Points, in no order, along strands that fork and pass close to each other.
Two points are linked if the straight distance between their rows is under 95.5. Some points are linked to none.
j_771: [ -2   3   6   0  -4  32 -15  26 -15  -7 -38  -2  41 -38   9 -16  -3 -17
   9  -1 -31 -17  -1  16]
j_507: [  6  14 -14  46 -23   8   6  28 -31 -11 -12  -6   5   4  24 -17  21  -8
 -26  11 -33   9  11 -39]
j_636: [ 43   3   8  33  62 -31   2 -27  -8   8  -3   7  28 -22  -1 -25  13 -12
  25 -25 -18 -46   1  19]
j_782: [-26  10  16   1  18  26 -11  16   0  -5  24   0  39 -34  39  -3  21  25
  24  -2   8 -14  11 -23]
j_358: [-35 -16 -15 -20 -29  19  -4  28   4  30  15  20 -27  19  -6  40   6   5
 -26  11 -24  50 -18 -25]
j_410: [-16  -6  29 -11  30 -18  -9 -39  -4  15   4   3   5  11   3  21 -10   4
  23  10   6 -10 -24  14]
j_695: [ 22  17 -11 -17  10  31  -1  20 -30 -39  -8   7  26 -32  22 -38  50 -38
  23 -37 -19 -14  34  10]
j_516: [  3   0 -29 -21 -10 -14  39  -1  -5 -41  46  19 -13  38  34  20  30 -30
  -6  -2 -15   7  -3   8]
j_565: [-56   6  58  14 -17   1  23   2  23 -17 -28  12  26 -21   2 -13 -26  -8
   0  18   0 -17  16 -17]
j_196: [-68  -3  53   6 -12 -11  -1   1  19  30 -13  -4 -17   5 -16   7 -35   4
  -5  14   8  30 -26 -18]
j_918: [-23  -9   5 -10 -29 -29 -13 -26 -13  21  26  -6 -20  47  10  34  -2  22
  -9  16  10  28 -27 -12]
j_592: [-25  -2  28  -6 -11 -26  42   2  35 -21  27  17 -40   9  33  13 -10  18
  -1  36  26  -9   0 -15]
j_69: [  1   9 -17 -22 -44  35 -20  33   8 -24 -29   6  28   8 -34  15 -26 -14
 -35 -30   9  39   3  19]
j_107: [-28  -7 -18 -25 -39  26  -6  29  -2  10 -13  21  16  21 -26  24  -4 -34
 -34 -27 -31  55 -10  -5]
j_307: [  2 -22  -2 -21  10  -9  20   9   0 -16  38  11  -8  50  15  36   6 -22
 -14 -11  24  24  14 -23]
j_729: [ 13 -23  26   7  12 -21  -2   6 -17  20   5 -21  13  12  21  -1  -5 -11
   8 -33  28 -10  21 -24]
j_758: [-27  24 -16  -1  33  -8  34 -19  -4   7  46  -2  10   6  16 -12  69  12
   3  10 -26  11 -20 -29]
j_489: [  0  25  -5   6  -6  15   2  -4  15 -39  10  27   7  -2   5   3  -3  37
  -1  26  21 -25  30 -14]
j_556: [ -1 -10 -21 -20   0  35 -19  28  14   3   4   8 -31 -10  14  31 -25   7
   0  14 -13   6 -34  18]
j_838: [ 34  -5 -35 -19  -2   5 -18  -9 -21  -6  12  -8 -35 -30  24 -14  10  30
   3  17 -14 -28  -1  13]
j_483: [ 12  30   0  22  44   5  16  -5   8 -20  31   4  28 -36  28 -26  34  21
  36 -20  13 -39  20  -8]
j_768: [ 16   6 -18   5  -8 -12  25  24   2 -48  30  26  -2  18  39  36   4 -51
   5   7 -36 -13 -16  40]
j_254: [  5   2  28  18  51  -8  51  -9   7 -19   5  22 -20   6  -3 -39  25 -30
  30 -26  14 -35  48 -16]
j_588: [ 16   2  -4 -16 -16   6 -13 -25 -40 -22 -48  16   9   7 -43 -20  27 -15
   5  15 -10 -15  34  21]
j_705: [-28  22  -7   3 -45  -1  22  -3  11 -34  10  15  34  -1  21  -8   9  18
  -8  20 -18  -2  10 -13]
j_403: [ -6   4   7   1  -1 -24   5  -9  44  15  -8 -27 -22 -31  -1 -23 -50   6
  14 -20  27  -6 -53  40]
j_514: [ 24  -6   6  -6 -27  19 -43   7 -20  17 -55 -30 -13 -23 -35 -12  -9  21
   5   3  12 -21   2  35]
j_409: [ -3   2 -39 -32  -5  14 -26 -18   9   7   3   4 -43  12 -25  21 -21  21
  -3  25  -5  19 -38  34]
j_455: [-27  -2  17   8 -18  24 -11  20  20  22 -27 -13  -8 -23 -26  -7 -38  17
 -16   8  10  21  -2 -15]
j_956: [  8 -15 -14 -26  19  16  -8  16 -34   9  -1 -17  11 -27  11 -29  49 -39
  14 -34 -32   6  13  -3]
j_227: [ 30  -8   5 -16  -6  19  -5  11  26 -22 -12   8 -20   4 -12  14 -49  12
   2 -15  56 -17  15  24]
j_690: [-16   5  24 -10  -6  45 -11  21 -14 -42 -33  42  15  18 -22  29 -25 -20
 -16  11  10  -4  34   1]
j_999: [ 38 -11  -1  -5  43  18  -4  20  -1   5   0   0  11 -17   0  -8   1  -1
   8 -26  25  -9  36 -22]
j_229: [ 12 -10   9 -14 -17   4  -2   1 -29 -16 -56   4  21 -10  -9 -11   6 -52
  12  -3 -33 -18  -2  39]
j_543: [ 20 -12   0 -10  42  21 -36   0   2  33   2  -6  13   2 -43  11   5  18
  -1 -11  32  18  37 -15]
j_704: [-25   5  36  21  -2  -3 -44 -16 -32  18 -12  -3  29  26   7  26 -16   7
   4  17   3  -7 -25  -4]
j_82: [  3  20 -17  33   2 -22  -4 -31  20  22 -13 -21 -16  16 -24  -6 -30   6
  -9  20  -4  12 -56  17]
j_340: [-18   6 -40 -29 -32  -2   8  -3  14   6  15  -1  42  17 -12   5   6  -9
 -25 -23 -13  54 -16 -13]
j_462: [ -5 -28  11  -7   1   9 -34  28  -4  51   1 -32  -5   9  -8  27 -16 -14
 -17 -27  10  43 -14 -14]
j_673: [-31   6  23 -14  32   8  25  11  -3 -20  55  18  -3  32  37  33  45   6
   2  -1  20  10   6 -30]
j_831: [-31  26 -30 -13  -8  20  25  18  40 -17  32  15  32 -33  34   1  30  27
   7  18 -33   2 -18  -2]
j_996: [-35 -28  25 -12  -2 -18 -27   2  -5  50  29 -22  -7  27   3  36  13   7
  -1   0  18  45  -4 -27]
j_265: [ -5  16 -28  10   6   8 -25 -25   1  17  -2   2   8  27 -39  18  -7  22
 -24  24 -12  32 -31  -4]
j_14: [-26  14  17   1  -2  32   6  27  36 -36   2  29  19  -1 -12  30 -39  11
 -21  12  19   5  27 -15]
j_727: [  0  31 -20  26 -27  -8   8  -5  33 -18   3  -3  13  16  -4  16 -39 -14
  -9   5  -5   4 -51  48]
j_939: [ 26   1   6  35  20 -32  17 -27  -4  -2  -6  -3 -11 -36  22 -47   5  11
  25  -1 -18 -63  -3  14]
j_299: [ 16 -15   6   9   3 -10  37  -6 -21 -23 -22  17 -32  37 -24 -24  18 -49
 -15  -6   0  -6  51 -18]
j_896: [ 29  -1 -15 -21 -13  23  -5  13  18 -15 -33  -2  -1  15 -50   5 -33 -16
 -17 -26  32  10  -1  44]
j_384: [ 28   4 -44  -4 -25 -21   1 -13  -1   5   9 -31  48  -1   1 -22   8  -2
 -20 -31  -1  30   1 -15]
j_282: [-18  14  31  25 -42   4 -18   0 -10   4 -47 -17  31 -20 -33 -28 -24  25
 -22   3   6  -1  22 -14]
j_255: [  6 -20   5  -3  36 -18  52 -14  23  -7  13  23 -39  25 -20 -18   8 -21
  -3  -4  23   0  46 -28]
j_563: [ 46  -9 -44 -22   4  17  -9   9  16  -1  14 -18 -17 -36  18   4 -29  20
  -3  -6   3 -10 -26  25]
j_85: [-46 -14  -7 -26  -2  12   1  17  14  36  18  11 -39 -17   9   7  29  34
  -1  42 -24  33 -22 -28]
j_548: [ 11 -17  14  18   4 -24  15  -9   9  18 -21 -22 -28 -32  11 -28 -32  -7
  16  10 -18 -30 -32  16]
j_44: [ 22   5   5   2  17  17  -1  28  -5 -31 -11  11  45 -17  23   1   8 -35
  14 -22  -2 -20  24   4]
j_380: [-13 -11  41  22 -20 -12  18  26   9   0  -9 -14  11   1  29  -1 -33 -14
  -7  -8  12  -7  10 -28]
j_393: [ 11   3  -7   3 -46 -26 -19 -16 -50 -14  -8  -1  29  45  12  10  11 -21
 -15  -8   0  13   5   1]
j_116: [  6   2 -22  15   0   6  -7   2 -13  20  20 -18 -36 -25  20 -24  29  44
  -4  29  -8   4   8 -35]
j_552: [ 17  -8   4 -11  -4  -1 -32  -8   7  29 -28 -37 -10 -27 -28 -12 -27  15
   8 -31  34  -1 -26  37]
j_866: [  8 -26   4 -15  15  26   7  21 -31  -4 -18   7 -17   7 -19 -16  34 -48
  -2 -13  -8  10  48 -13]
j_33: [  8 -12  15   2  24 -11 -22 -29  15  43 -21  -9 -15  -7 -61 -20  -8  40
  15   3  35  -2  35  -2]
j_864: [ 22 -27  -4 -31 -34  -4 -21   4   1   9   0 -16 -62  16 -11  17 -31  10
  -6  -4  46   6  14  20]
j_298: [ 19  21  11  26  54 -21  50  -6  22 -26  44  17  -8 -24  15 -24  32 -16
  39 -29  -7 -43  23  18]
j_515: [ -9  17  21  42  22 -34  38 -14  24  -8  24   6  28   5  19   8   1  -8
   8  17  -8 -15 -12  -8]
j_90: [-58   0  27   7 -30  -5 -15 -12 -14  20 -10  11 -14  27   2  28  -8   9
  -5  37 -22  12 -37  -5]
j_532: [ 32  -5 -10  10  36 -26  -4 -24  -2   4  25   5 -19  14  12  19 -14  10
   2   4  14 -17 -17   7]
j_345: [ 39 -30  -2 -11  16 -26 -30 -14 -13  34   1 -17 -55  13 -15  15 -16   9
   0  -7  20   0   0  15]
j_816: [-32   6 -31 -25  -3  22  -8   1   5  16  30  19   3 -18  25  18  38  41
   8  22 -36  11 -37  -8]
j_664: [ 15  10 -20  19 -21 -16  36  -2  18 -32   0  10  -3   0  13   4 -19 -34
  10  24 -33 -23 -15  46]
j_310: [ -4   3  19  12 -28  -1 -23 -24 -31   2 -52  -9   8  -9 -23 -29   3  16
  10  30  -8 -29  19   9]
j_7: [ -4  18 -19   4  16 -10  -4 -28 -32  11  45 -14 -26  15  12 -11  60  35
   6  14   2  10  17 -37]
j_852: [ 64 -12 -10  27  52 -21 -10 -12 -25  33 -25 -14   2 -21 -27 -27  11   3
   4 -19  -7 -26  -1   3]
j_977: [ 15  19 -16  30 -20 -43  10 -24   8   5   2 -32  48  -7  19 -20 -13   1
  -2 -11 -13   0 -31   8]

A fork is a point with three links. Follow the links from the first point to the second and name the forks in between, in order.
j_380 / j_403: j_999 > j_44 > j_310
j_548 / j_14: j_310 > j_90 > j_107
j_896 / j_866: j_90 > j_310 > j_44
j_282 / j_831: j_90 > j_107

Follow the links from the first point to the second, and from the first to the third. Name the last point that the two ways share.
j_864 / j_852 / j_565: j_310
j_866 / j_690 / j_403: j_310
j_380 / j_462 / j_358: j_90
j_107 / j_782 / j_565: j_44
j_340 / j_543 / j_956: j_44
j_462 / j_384 / j_380: j_90
